A landscape with many valleys, sampled at points; each row gives a point and its height.
From any point a ball rolls to the lowest of the 2 points nearest to it. It stops when none of these is lower. Distance is the straight distance between rows; heights are no part of it.
Fetif: [ 27  -6 -46   5  -2 -12  10 -17   9 -15  11   6  10  -7 -57  22  -6 -13
   2 -52  16  21  13  -4  12  25  11  -1  -2  15  -4  -2  26   6  -1  17
  11  10 -13  12  52  -9 -15   5  21  48   6  24]  (h 469)
Kalun: [ 28  20  18 -25  27  23 -28  38  26  -4  -8  11 -10  20  -5  -2   1  32
  27   6  36  -3  -2 -11 -39 -21  27  -8  -1 -23  -1 -37  -1   7 -44 -14
 -10  13   6   2 -33  30   3   3  -3 -17 -15 -21]  (h 378)
guk: [ -3  -7  44   1  -9  33  -6   7  -8  11 -43 -15   4  -7  15 -28 -28   0
   7  23 -14 -20  -6 -12  15 -32   4  -2 -23 -36   2 -35  17  -6 -23 -18
  26  15  16 -13 -61  23  -5  22 -25 -41  -6 -40]  (h 361)
Kepep: [ 42  -1 -33 -24   4   4  12   1  -5  15  26  -5 -21   1 -26 -27  23   1
   3 -27  -4  16  33 -11  24  35  14 -11  -5 -10  11  14   6  26 -15 -10
  -3  12   3  12 -11 -17  -8 -15   8 -13   3  12]  (h 571)
pim: [-23   8  44 -29  17   6   8 -11  -4   3   5 -20 -14  -7  29 -36  15   4
   3  42 -35   8 -12  11 -14  -3 -11  -2   0 -11   3   2 -37  14   2   2
 -21  -8  22 -18 -25   6   7   6 -17 -53   4 -20]  (h 242)
Didoz: [ 27  24 -14  12 -23  -4 -23  20  11 -16  12  10 -14  32   0   9  14  -6
  28 -29  14 -44  -3 -40  17  16 -18  16  17  -9   9  41  -8   8   7 -37
  10 -10  21  19 -21   5 -20  -9  36  14  -5  -4]  (h 528)
Simek: [ -3  -9  17  -4 -18 -39  23 -39  22 -23  21  65 -13 -19   2 -11  26 -49
  -6 -45 -12  19   4   3  27  49   3  -4  24  28  18  35  12  11  20   7
 -18 -27 -32   8  63 -24   2 -14  -6 -22   5  25]  (h 729)
Repog: [-16   2 -20  -5 -22   1  15 -11 -46  39   7 -31  14  17  26 -54   8 -13
  12  16  -1 -22  27 -22  31   8 -47   1 -29  -2  25  15   6   6   0  -6
  26  17   2 -14 -50 -18 -11 -18  -9 -17   8   7]  (h 94)
nura: [ 24  -6 -23  -2 -15 -10  21   0  -6   7 -21 -27 -33  15  13  24  -8  14
 -35  -6 -11  -8  25  -2  34  36  17   6   2   7  -8  33  15  -1   1 -10
  15  -8  -7  17  15 -33   9 -26   8   9  30  19]  (h 746)
Duvam: [ 44  28 -23   7   8   2 -51  50  26 -25   4  19   3  21 -18  60  19  27
  30 -32  66 -10 -10 -15 -28 -10  18   2  -1   5 -10   3   0 -11  -5 -25
 -27   5  -7  15  -4  31  -8   6  24  37 -30  13]  (h 512)
Suvo: [  9  13  -7 -26  13  13  13  13 -19  33  16 -42 -39  -3   4 -37  26  17
   3  17 -23  31  15   3   6  19 -11 -10 -21 -21  -5  13 -22  29 -25  -5
   0  28  18 -35 -42 -11  -2  -6 -18 -34   3  12]  (h 277)
luteb: [ -2 -24 -14  33 -12  17 -11 -13 -12  -2 -38 -10  56   4  -3  13 -30  -4
   6  -6  13 -47  -2 -14  17 -14 -23   9 -12 -12  11 -22  41 -27   6 -14
  46   8  10   8 -12   8 -23  10  12  23  -6 -25]  (h 297)
kogep: [ 48  -7 -12 -30   5   7  11  -8  19   5  42  40 -15 -11 -45 -21  18 -27
   3 -47  -4  44  31   4  16  35  37  -8  11  -6  12   1  22  30 -12  -2
 -10  16 -26  19  15 -18  -4 -12   4  -4  -5  12]  (h 585)
pofiv: [ -2  -6  44 -20  15   1  35  29  12  -8 -27 -42 -71 -21   9  -1 -19  25
 -31  36 -39  29  10  12  13  -2  41 -12  -6  -9 -23 -19  18  -1 -34  -5
   9  26 -13 -17 -23  34  12  18 -25 -20   2  -7]  (h 273)
Daru: [  5  14  21   3 -26 -16   3  -6  31 -50  12  47 -28   9   2  27  12 -30
 -14 -25   0   5 -16  -8   3   2  -1   6  31   9   5  59  -8  11  19 -19
 -15 -50 -20  33  47  -4   8   3  27 -20  -7  13]  (h 487)
Tus: [ -8   2  29 -16  28   9 -25  51  30 -37  -5  63   8  24 -17  18  -7  33
  16  -8  38  -9 -18  -2 -69 -62  38 -14  13  17   3 -44   6 -12 -35   4
 -27   6 -20  29  -1  32  31   0  -5 -21  -1  -3]  (h 477)
luvo: [ -6 -18 -39  14   4 -16  18   5 -20  37 -34 -45 -17 -19   4  25 -30  13
 -39  17  -4  15  26  28  15  16 -19   6 -19   8 -36  -7  20 -26   2  17
  31  19  -5 -17  15 -27   3 -17 -15  47  29  19]  (h 758)
dubeb: [ 14 -10  27 -11  12   9  -6  16  31 -44  -9  44  11  19 -19  21 -26   7
   0 -15  14  -2 -16  -1 -51 -36  33  -6  23   6  -1 -19  18  -2 -29  -4
 -19 -19 -23  30  25  12  11   8  11 -17  -5  -6]  (h 519)
Movi: [-19 -15 -17  14  41  13 -19   5   8 -13  -9  10  57  -4 -25  15 -17  25
  17  10  29   9 -30   4 -54 -48   4   1 -18  12   8 -62  -5 -27 -11  32
 -22  12  -4 -17  20  20   7  25 -10  25  -9  -7]  (h 388)
fer: [ 14  20  19   8 -32   2 -21  15  15 -22 -28   2  -1  37  37  25   2   9
  -2  12  10 -49 -27 -13   5 -16   1  16  16 -23   1  29 -10  -9  19 -36
   0 -29  21  14 -27  19   2  -8  28 -16 -16 -31]  (h 406)
mibo: [  8  24 -11   7 -11 -22 -32  10   9 -15  54  44  -5  14 -44  21  26 -44
  45 -44  14  -2 -17  -3   3  15 -21   4  11   5  -3  19 -37   4  32 -11
 -26  -6   5  -7  11   4 -15   4  23  46 -18  14]  (h 430)
ruf: [-21   5  15   2 -14 -22  10   5  -9  10 -30 -33 -42   4  59   7   7   1
 -41  35 -28  -8   7  22  15  22  -4   4  13   5 -18  25 -21 -17  23   3
  -3 -18   3  -6  -3 -22  15 -23  -6  -7  28   6]  (h 313)
zib: [ 50  14 -26  -4  -7  14 -14  25   1  11  10  -1 -26  23  -7 -17  24   9
  18 -21   9 -25  23 -37  30  29   0   9  -1 -24   8  16  12  24 -24 -36
  10  17  23  17 -39   0 -17 -13  25  -4  -7 -11]  (h 551)
Kub: [-34 -15  27  10  26  36 -14 -20 -27  15   2  -6  51 -24  -4 -48 -24  13
  35  24  -5  -1 -25  -2 -17 -34 -31   1 -25 -25  11 -47  -6  -3 -12  11
   3   9  25 -30 -33   8  -6  28 -33 -23  -5 -23]  (h 574)
pes: [-32   7 -28  16 -27 -10  45 -49 -21   0  15   3  38  16  10 -40  -5 -38
  -2 -10  10 -33  23 -40  44  10 -24 -11  -6  39  42  23  28   8  17   8
  33 -13 -24  12   8  -5 -14 -20   1  16  18   7]  (h 725)
vam: [-52 -26   4  26  15   1   4   2 -31  25 -28 -42  15 -34   9  13 -32   7
 -12  39 -20   6 -20  32   2 -37 -23   6 -29 -11 -25 -28 -11 -28  19  15
  11   5  13 -31 -30   2  -5   8 -21  21  -2  -2]  (h 379)
dipe: [-21 -11  55   3  -5  27   9  -9  15 -30 -31  14  18  -4  18  -4 -42   7
 -25  35 -15 -22 -27   1  -5 -49  41  -2  20  -9  14 -18   6   1   0  -6
 -14 -32   3  18  -6  18  23  21  -9 -38   9 -35]  (h 573)
kep: [-63 -17  27   8  11 -10  24 -30 -23  13  -9 -25   7 -55  44 -38   2  -2
 -28  45 -50   7 -12  23  12   3 -24  -7  -6  17  -5 -16 -12 -11  19  33
   3  -5   6 -33   7 -18  10   4 -44 -19  25   2]  (h 772)
zot: [-45 -18  22   8  21   0  -5   1 -19   2 -14 -23  18 -15  23  14 -11  17
  -2  52 -18  -9 -38  25 -23 -33 -12   9  -9  -3  -7 -20 -37 -21  25   8
 -30 -10  25 -19 -17  16   7  13 -11  -1  -4 -15]  (h 342)
bubat: [  7  12 -63  22   9 -25 -16  -3  -7   0  15 -10   8   1 -37  42  19   2
  14 -21  24  11  -7   8 -16  13 -15  18 -14  23 -11   0 -18 -17  21  32
 -16   9   7 -11  47  -4  -8  -1  26  70 -20  24]  (h 382)
nerun: [ 20   2 -30  10   7 -20 -16  11  14 -20   9  21  15   0 -37  50  15   4
   3 -27  33  18  -9  14 -34   1  12   8   1  24 -12  -5  -6  -9   3  17
 -32   0 -14   5  58  15   5  15  23  49 -24  30]  (h 414)
Merod: [-10 -25 -27  23 -21   0  23 -37 -19  -5 -29 -20  54   4  -9  17 -37  -3
 -19  -4  -4 -20  -3  -4  26 -14 -10   4  -3   6   8  -4  35 -19  13   3
  41  -3  -7  12  27 -15 -12   4   7  25  17  -9]  (h 232)
poki: [-35 -15  24   2  16  22   7 -39 -15  -4   7   4  54 -25  -4 -56 -19  -5
   7  18 -17  -2 -17   2 -13 -33  -9  -5   4  -8  20 -27   0   3   3  24
  -6 -14  11   0   4  -5   9  23 -22 -36   8 -24]  (h 591)
fedos: [ -5 -16 -14  -2  24  -7  -1  27   9  12 -19 -29  -8  -7  -2  49  -7  47
 -15  32  27  14  -2  24 -40  -4  20  -3  -8  21 -20 -22 -10  -8  -8  17
  -8  13  -2 -14  12  28  12  24  -3  29  -6  15]  (h 241)
tor: [ 12  -7 -26 -21 -15   9  27 -10 -40  43  16 -27   4   8  -6 -64   5   1
   0  -1  -5  -3  35 -20  32  16 -21 -20 -42  -5  21   4  23  23 -37 -12
  28  34  -9 -14 -41 -20 -14   5 -18 -32   7  15]  (h 176)
tibog: [ -3   8 -39  18  25   5 -34  -1  16 -10   3  11  56   6 -40  20   3   1
  36 -29  44  11 -14  -2 -44 -28  -9   5  -9  10   7 -49   0 -21  -4  27
  -8  25   0 -19  31  17 -20  14   9  48 -27  -5]  (h 434)
rufi: [ 35   4  26 -15  -2  -5 -26  18  31  -3  71  93 -33  -6 -46  26  15 -56
  18 -34  -3  48 -11   3   8  14  19  -4  36 -10  -3  20  14  26  27  -8
 -26   5 -49   1  29 -14  14   6   8  33  -7  23]  (h 608)
paf: [ 31  19 -10 -15  16 -13 -22  28   2   6  20 -10 -48   8   8  24  38  32
   2  10  10   8   5  12 -14  31  18   6  -2 -10 -23  29 -43  14   2  -2
 -41 -10  12   8  -4   2  15 -17  25   0 -12  18]  (h 562)
buged: [ 42   3 -35   3  -3   7 -14  32  -1  10 -23 -33 -17  26  -2  50 -13  37
  -4 -10  29 -18  10 -13  16  10  18   7 -10 -23 -14   4  17  -6  -7 -29
  24   8  14   6 -23   1  -3 -11  24  34  -5   1]  (h 776)
Tifut: [ 64  25   1 -19  24  31 -34  45  39   6   9  36 -23  15 -23 -12  17  15
  21 -26  34  15  16 -22 -21  -7  55 -10  13 -23  -5 -24  12  26 -52 -17
  -7  17  -7  16 -24  20  -2 -11  13 -16 -21 -10]  (h 314)
lut: [-11  16  16  27 -52  15   7 -20   7 -28 -25   7  14  29  45  21  -6  -8
 -29   7  10 -37 -12 -14  23 -24   9   9  20 -23  19  41  10  -3  33 -19
  23 -36  13  32  -6  14  14 -15  10  -7  -4 -27]  (h 373)
Rin: [-26   7  18  -9 -17  11  11 -20 -27  22  -3 -25  10   6  37 -50  17 -10
   5  32 -19 -12   2  -2  14 -12 -26  -4 -10 -16  19  15 -19  13  12  -1
   8  -4  17 -12 -45  -4   3  -3 -16 -46   5 -22]  (h 182)
talar: [ -1   7 -36   2   3 -27  -6  -9 -13  -1  16 -11  15  19 -18  14  14   0
  18 -19   3  -7  -9   0  -5  12 -31  16  -2  10  -2  17 -21 -10  26  13
  -7  -7  15   1  19 -11 -11 -13  24  32  -5   6]  (h 351)
Lefe: [ 32  -1  -9 -15  21   0  -5  25  20   6  -3 -12 -32 -12 -10  35   7  39
 -14   7  25  26  20  10 -24  19  53  -4  -1   5 -15  -6   0  15 -23  12
 -17   6  -6  10  19  19  14  12   8  11  -4  22]  (h 300)
bemo: [-18 -15  29  -9  31   6  23  20   6  17 -10 -50 -45 -40  -2  -7 -15  35
 -28  31 -16  45  10  11  -8   0  12  -4 -19   0 -29 -29   8  -1 -21  15
  19  36  -5 -40 -16  33   7  25 -32   8  -5  11]  (h 230)
gogu: [ 30  -3 -16  13 -11 -14  -2   4  29 -38  17  45   0   0 -58  57  -9 -28
   1 -51  19  27 -13   2  -4   2  16  -4  12  15 -10  12  18   3  -1   0
 -11  -7 -31  20  67  -1  -3  16  26  48  -7  35]  (h 445)
kebo: [  5   8   3   0  -6   3   3  36 -20  33 -30 -53 -45   7  23   5 -12  14
  -3  23 -15   9  11   9  22 -12  -1   1 -27 -35 -25  -1  -6  -3 -13 -21
  22  28  18 -29 -68   7  -5 -10  -5  -7  -4  -6]  (h 169)
gibo: [ 11  21  25   9   0  -5 -49  40  28 -41  33  84   8  23 -36  38   8 -46
  33 -45  25   4 -31   2 -40 -34  -8  -9  33  15 -15  -7  -3  -6   6 -17
 -25  -9 -29   5  22  12  -4  11  16  28 -24   2]  (h 638)
panap: [ 31  -9  23 -30  12  -1  -1  -8  26   2  48  81  -8 -15 -45 -10  11 -45
   5 -46  -9  58  13  17  -1  22  33   2  30  -2   9  -7  31  25   3  12
 -17  21 -49  -1  43 -16   7  -8  -1  13  -5  15]  (h 597)
gadav: [-36 -20 -18  -1  27  -8  14 -37 -17   9  13 -13  36 -29 -10 -26   5  -1
   0  16 -14  20 -15  22 -13   5 -28   1 -17  13  -5 -35 -16 -15  -1  47
 -11  10  13 -21  47 -15   3  12 -16   2   2   0]  (h 761)
zezel: [ -3  -2   8  -6   7  20 -14 -17 -23  20  13 -11  39  -4  -3 -54   5  -3
  39   8   6  -9   3 -14  -6  -6 -47   3 -22 -19  17 -25   1   4 -15  -1
  15  18  22 -14 -32   6 -16  10 -10 -25 -15 -20]  (h 550)
Bug: [ 13  -7 -53  12   8 -13  -4  12 -18  24 -19 -40   4  11 -12  44 -16  27
 -13   2  23   0  13   8   1   7  -8  15 -14  -1 -19   0   8 -17   9   5
  22   7   6  -9   3 -11   1 -11  15  52   4  13]  (h 766)
puna: [  7  -8  -7 -15 -12 -25  42 -43   5   0   2  22 -11  -8   5 -27  21 -19
 -21 -32 -16   3  29  -4  31  57  16 -14   8  35  30  34  27  19  -5   4
   4 -14 -30  12  31 -32   2 -22 -10 -36  24  19]  (h 723)
satef: [ 11  11 -35   8 -37  -6  24  -5  -5  -2  -3 -10 -22  41  10   5  -9  -2
 -12 -23  -3 -29  22 -39  45  27   4  11   8   9  15  54  13   3  16 -24
  21 -12  -9  28  -1 -30   0 -35  13  18  26  21]  (h 739)
Vetol: [ 22  24 -49  -5  12   6 -29   2  -7  34  49 -14  -8  -5 -37  -3  43   9
  33 -24  22  30  23  -8   2  32  -3  10 -15 -11  10  -1 -33  21   4   5
 -16  22  14 -10 -18  -3 -13 -26  18  37 -29  23]  (h 372)
rol: [-48  -5   3  10 -19  -8  22 -18 -42  39 -25 -42  -9 -10  41 -33  -6 -23
 -25  36 -28   1  18  17  30  -3 -30  -7 -17   5  -6  20  -7 -14  19  12
  16   2  -4 -20 -39 -27   8 -24 -39  -8  22  11]  (h 782)
zal: [ 23   5  25  -1   1  30 -22   8  12  -4 -30   7  14  15  12 -19  -9   4
  17   2   8 -39  -7 -20  -4 -11  -5   9   3 -23   9 -19  18  -2 -24 -25
  20   6  17  12 -36  21  -7   7   4 -32  -8 -42]  (h 412)
vol: [ 30   0 -68   8  -2  -4  -1  -1  -9   9  20 -12   6   4 -47   2   2   0
  20 -45  22   0  28 -28  23  31  -6   3 -10   4   8   3  17  10  -2  -1
  29  20   4  11   5 -11 -22 -10  19  48   8  21]  (h 492)
taza: [-35 -14 -20  12  22  -2  11 -11 -31  42  -3 -48   6 -28  -1 -10 -11  17
 -10  29 -10  29  -3  25  -5   1 -47   3 -35   0 -30 -18  -8 -14   2  31
  21  30  12 -46  -5  -8   2  -1 -32  22   8  13]  (h 409)
dibi: [ 55  18  -8 -21  24  22 -31  42  34  18  17   1 -39  -5 -17  13  32  35
   6   1  35  35  23  -9 -15   7  79 -12  -3 -15 -10   3 -15  36 -38   0
 -31  10  -4  13 -24  20  12  -3  16  -8 -20  13]  (h 240)
Pum: [  0  31   7  15 -38 -12 -14   0  23 -44  19  33  -8  27   8  17  16 -24
   9 -26  12 -30 -21 -30   4 -12 -22   9  32   3   7  55 -21   7  34 -28
  -1 -43  10  24   5   8  -4   7  31  -2 -11  -5]  (h 506)
romod: [  4 -22  51  -7  -2  13  14  15  29 -42 -31  21  -9  19   2  34 -48  22
 -24  23   1 -14 -27   1 -28 -37  57  -9  18   7  -3 -13  21  -7 -33 -13
 -15 -15 -13  32  17  23  26  18   1 -34  11 -14]  (h 549)
valif: [ 19  22 -24 -11  19  23 -19  11  -9  46  26 -32 -14  -8 -16 -21  28  33
  26   4  20  36  19  -3 -10  20 -13   0 -24 -26   3 -14 -30  29 -28   0
  -6  26  24 -26 -38   4  -8 -10  -4  -5 -21  12]  (h 327)
legof: [  5  20  31   2 -34  18 -12   3   5   1 -31  -1   0  23  45 -19   8  -7
   2  29  -1 -41  -8 -14  19 -21   3  13   9 -36  14  13  -6   5   9 -25
  10 -12  29   4 -51  24   1  -7   9 -45 -12 -49]  (h 439)
lepe: [-18  10  34 -16  11   2 -18   4  -2  -1  -3 -10   6  12  29  -2  10  18
  20  41  -6 -15 -31  11 -32 -21 -13   8   2 -16   0  -3 -48   0  15  -6
 -34 -21  31 -10 -32  20   5   2   2 -31 -13 -28]  (h 294)
guda: [ 18 -18 -39  -1   0 -19  30  -8 -10  25 -21 -26 -31 -25   3  11  -5  21
 -36  -8  -9  14  36   8  29  57   6  -9  -8  20 -15  -1  33  -4 -15  17
  26   7 -19  -5  38 -45   7 -22 -17  22  46  33]  (h 752)
farid: [-19   6 -41  20 -27 -25  31 -35 -10  -9   5   1   9  21  -4  -1  -5 -30
  -1 -26  -1 -24   9 -28  37  24 -17   8   8  41  19  52  10  -7  28  11
  20 -17 -16  17  33 -29  -8 -22   7  35  25  28]  (h 732)
gez: [-20 -10  33 -21   1 -23   9 -40  17 -17  40  69  14 -14  -3 -39  22 -64
   4 -33 -19  29  -1  20   0  22   1   1  31  21  18  13  -3  10  23  14
 -27 -14 -27   1  50 -19   5  -8  -9 -31 -11  -4]  (h 735)
Sotag: [-41 -16  46  10 -13  27  20 -17 -28  10 -26 -23  14 -32  16 -44 -33  -6
 -16  28 -32   1 -11   4  29 -40  12  -9 -22 -19   3 -24   6   1   7  -1
  18   3   8 -17 -46  12   5  25 -38 -35   6 -26]  (h 318)
giti: [-32 -15 -17  47 -20   9 -19 -10 -34  23 -38 -17  51   0  26  12 -20  -5
  14  18   7 -46  -4   3  18 -28 -32  22 -18 -15   9 -12  11 -34  38  -4
  29  -7  22  -5 -36  -2 -22  -5  11  22 -14 -19]  (h 253)
kek: [-11  -4  33 -11  34  18 -24  31  17 -26 -16  26  18  14   2   7 -18  35
  23  21  24 -16 -27  -5 -55 -52  16  -8   1  -5   6 -53  -2 -17 -27   3
 -19   1   4   6 -23  30  13  12 -16 -20  -3 -22]  (h 432)
tuv: [ 20   8  25  -7   3 -20 -35  30  27 -25  45  80 -18   5 -40  42  22 -35
  20 -24  12  32 -18  21 -35 -10  13  -1  27   7 -12  12  -5  -1  14  -6
 -46  -8 -44  11  48   9  18  14  18  32 -34  29]  (h 621)
Meni: [-25 -22  -6  33  -8   7   4 -27  -7 -21 -24   3  71  -5   4  14 -24   0
 -10   9  -6 -28 -36   4  -1 -41  -6  12   9  10  11 -12   7 -19  27   8
   0 -25   7  14  23  -2   3  20   8  14   1 -17]  (h 289)
ded: [ 20   6   8  17 -22  10  -4 -10  30 -39  11  42  18  10 -32   8 -27 -36
  13 -53  12 -19  -7 -26   1  -7  -3  -9  33  13   5   8  32   8 -14 -20
  27  -4 -13  30  27   1 -25  14  23   9   6 -13]  (h 673)
guki: [-17   3  -4  19 -17  -5  -4  17 -23  28 -47 -47 -25  13  36  23 -33  -6
 -18  25 -10 -11   8  24  24 -20  -6  12 -14 -23 -24  12 -14 -24  19 -11
  22   0  12  -4 -51 -12  -4 -27   2   4   7  -7]  (h 239)
Nem: [ -8  -1  -6 -10 -30   1  44 -46  -7   2  -5  -3  16  17  14 -32  -2 -13
 -22  -7  -9 -13  23 -18  35  13   5 -15   1  19  31  26  28  12   3  -6
  27 -13 -20  20   2 -18   0 -11  -8 -29  18  -9]  (h 715)
maf: [ 24 -11   6  10 -15 -28   2   3  21 -47   7  40 -23  -5 -17  53   2 -15
 -16 -30   0  15 -11   5   0  21   8   3  16  16  -9  33   9  -2   4  -8
 -21 -31 -29  35  78  -7   4   8  27   9  -6  38]  (h 467)
Vos: [-20 -19  15 -12  10  12  28 -19 -29  24  -8 -38   5 -23   2 -32 -19   8
 -12  19 -30  21   5  11  10  -7 -15  -9 -30  -8 -10 -18   9  -1 -10  15
  23  20   2 -30 -21  -2   4  18 -36 -23  16  -2]  (h 278)
vufuz: [ 12   7 -18 -13   8  -5  11  25 -18  35  -8 -50 -54  -1  21  -3   8  19
 -23  22 -22  15  27   7  21  27  -2  -2 -13 -10 -23  21  -7   7 -10  -6
   8  16  10 -18 -32 -25   8 -22 -12  -4  22  15]  (h 234)
nolin: [-44 -12  11  25 -15 -17  14   9 -15  12 -52 -35 -24 -18  47  29 -28 -11
 -53  34 -33  -9   8  37  20 -14  -1   4  -1   6 -27   3 -10 -32  24  10
  12 -11   2   1 -11 -10   1 -19 -14  10  17   5]  (h 284)
nuson: [-45 -10  -3   7  13 -36  11 -20 -18  12   9 -16   2 -46  39 -19  19  10
 -12  39 -32   6 -12  27 -11  27 -35  -5  -7  25 -17 -26 -28 -20  13  43
 -12  -1  16 -33  44 -26   4  -8 -25  -3  18  10]  (h 767)
nebo: [-19   3  -3   9 -27 -13  13 -22 -10  -9 -21 -10   8  23  40  13   4  -7
 -30  10 -11 -22  -3   0  18  -1  -7  17  15   7   6  42  -8  -9  36   2
   8 -37   4  18  10 -15  13 -16   7  -3  15  -4]  (h 343)
nutef: [ 29  -7   1   7 -27  20  12 -22  15 -15 -17   7  24  17 -17  -2 -34  -1
  -9 -31   7 -26  10 -31  20   1   7  -7   9  -2  13   0  49  -1 -22 -28
  44   6  -7  32  11   0 -21   6  15  -4  11 -25]  (h 689)
medos: [ 26  27 -15  -6   2  -1 -42  15  10  10  75  34 -14   6 -38  -1  46 -22
  50 -38  15  14   1  -6  10  29  -6   9  12 -14   3  10 -38  21  18 -18
 -34  15  11   0 -26   4 -15 -20  20  40 -32  13]  (h 405)
mapas: [-14   1  31 -30   7   2   8 -31  11 -11  32  33  16  -2   2 -58  17 -31
   9 -10 -18  17   5  10 -18   2  -4  -3  21   6  19   6 -19  18   6   8
 -22 -20  -3   9   9  -8   1  -3  -9 -58  -8 -22]  (h 744)
mam: [ 40  23  -8  -7  11 -12 -41  39  19 -14  30  19 -27  20 -19  42  38  19
  28 -21  32   3  -7  -3 -21   6  19   5   5  -8 -15  28 -30   6   2 -22
 -48 -13  -1  17  -8  20   4  -2  33  16 -34  18]  (h 541)
ranit: [-14 -11  -6 -26  16  -3  16 -37 -12   9  24   1  25 -17 -16 -48  14 -18
  13  -8 -15  20  10  14  -7  21 -14  -6  -5   9  13 -12 -12   5  -7  24
  -5   4   1  -6  25 -15  -4  -1 -14 -26   0   0]  (h 753)
famug: [-30   6  47 -25   7 -16  28   3   3   4  -5 -27 -55 -26  59 -35  26   4
 -26  37 -58  12   4  15   5  26   1 -13   5   4  -2   6 -15   7   1   4
  -6   0   7 -30 -11  -4   9  -3 -30 -52  21  -1]  (h 281)
fisa: [ 21  14 -31  21  11   0 -39  26  25 -39  -4  28  35  17 -27  54  -4  -2
  33 -41  50 -19 -18 -15 -27 -18 -11   1   3  14  -4 -20  11 -24  -1 -12
  -6   9  -2   0  18  24 -24  16  19  51 -17   0]  (h 476)
kino: [ 12 -11  10 -16 -13  13  21 -18   0  -1 -27 -18  12   9   2  -7 -27   7
 -19   3 -15  -6   5  -4  12  -6  13  -7  -3  -7   0  -5  19   2 -11 -12
  27  -3   0  11  -1  -5   2   7  -3 -25  15 -16]  (h 704)
dol: [ 13   2  30 -34  12   0  29  10  13   2 -11 -22 -56 -13  21 -20   5  13
 -26  24 -38  21  12   9   9  22  32 -12  -3  -7  -9   3  -2  18 -23  -3
  -2  11   3 -11  -7   1   8   9 -15 -49  19  -7]  (h 307)
tomir: [-25 -23   3  25  27  11 -14   1  -5 -28 -12  14  67 -10   0   9 -20  15
  11  26  -1 -24 -53  11 -37 -56  -1  13   4  11  17 -39 -12 -25  15  11
 -42 -20   8   3  16   9  10  29   2   9  -7 -18]  (h 337)
vut: [-27  -9  10   8  21 -27   9  35  15  21  -4 -39 -45 -44  22  25   3  46
 -27  51  -4  26   9  21 -29  11   5  -5  -4  22 -35 -31  -8  -8 -10  23
   2  30   4 -30  11  31   7  17 -16  35  -3  24]  (h 175)
liman: [ 11 -18  36 -19   2  -7  22  23  24 -24 -28  -6 -40   6  17  40 -19  29
 -31  32  -8  -4  -5  15 -15   7  52  -8  12   3 -24   2   9  -4 -24  -9
 -16  -5  -4  20  19  25  24  19   3 -19  13   3]  (h 572)
bez: [-53  -7  -3  13 -11 -19  26 -40 -29  19 -15 -19  14 -13  56 -32  18 -18
 -25  31 -23 -11  10  14  20  16 -26  -4   3  25  13  20  -9 -12  32  33
   5 -23  -3 -14   8 -32  15 -21 -33  -9  31   7]  (h 777)
zuf: [  4  22  -3 -15  23 -14 -11  22  -3  27  30 -22 -56 -28  23   2  49  35
  -4  30 -11  28  20  23 -17  56   0  -9  -8  -2 -20  -1 -51  16  -9  18
 -36  12  18 -19   2   1   3 -20  -1  -2  -4  26]  (h 578)
bezur: [  7  12  39  24 -14  15 -32  15  32 -45  21  85  10  10 -30  24 -19 -61
  18 -63  13 -13 -24 -19 -23 -33  -9 -16  54  14  -4  -3  18  10 -15 -17
  14 -14 -32  19  24  -3 -15  12  23   4  -2 -10]  (h 656)
Sopip: [ -5 -12   9 -33   0  13  40 -27 -23  29  15 -22   7 -12   0 -74  -1  -6
  -4   5 -29  13  20  -3  14   7 -12 -29 -32   1  14  -2  14  19 -33   6
  17  24  -8 -23 -28 -13  -6  19 -43 -59  16   2]  (h 233)
zoru: [-29   3 -29  23 -12 -15 -13 -17 -33  10  -4 -25  34  19  16   9  -2  -2
  20  16  -2 -30 -14   0  -3 -16 -48  29  -3   2   9  14 -22 -24  44   9
   2 -15  24  -7  -8 -15 -11 -15  15  25  -8 -12]  (h 310)
ropi: [ 14   3 -30   2   4   7 -12  -6 -10   9  16  -6  27   6 -31 -28  11  -8
  39 -27  19 -15  18 -20   5  18 -36   5 -12  -6  17 -12  13   2 -14  -6
  28  25  18  -2 -13   4 -30   2  13  21 -12  -7]  (h 520)
dop: [-23   0  35   9 -16  37  18 -40   4 -19  -8  21  42  -7  23 -43 -21  -8
 -14  13  -9 -16  -9 -11   4 -39  13  -6  21  -7  26  -7  15  14  10   2
   4 -32   4  25   1   6  15  20 -17 -44  10 -47]  (h 587)

For each start below, name the point where the ball stops.
dipe => dibi
legof => kebo
paf => Merod
zal => Repog

Call two points neighbours if one is among the 2 nearest of the other. Go from one point of each pair to the other, from neighbour to neighbour, staying as low as possible. Name the highest point that can't be avoided.
Merod, kebo => mibo
giti, dibi => legof
giti, Merod => luteb
dibi, vut => Lefe
dibi, Repog => dol
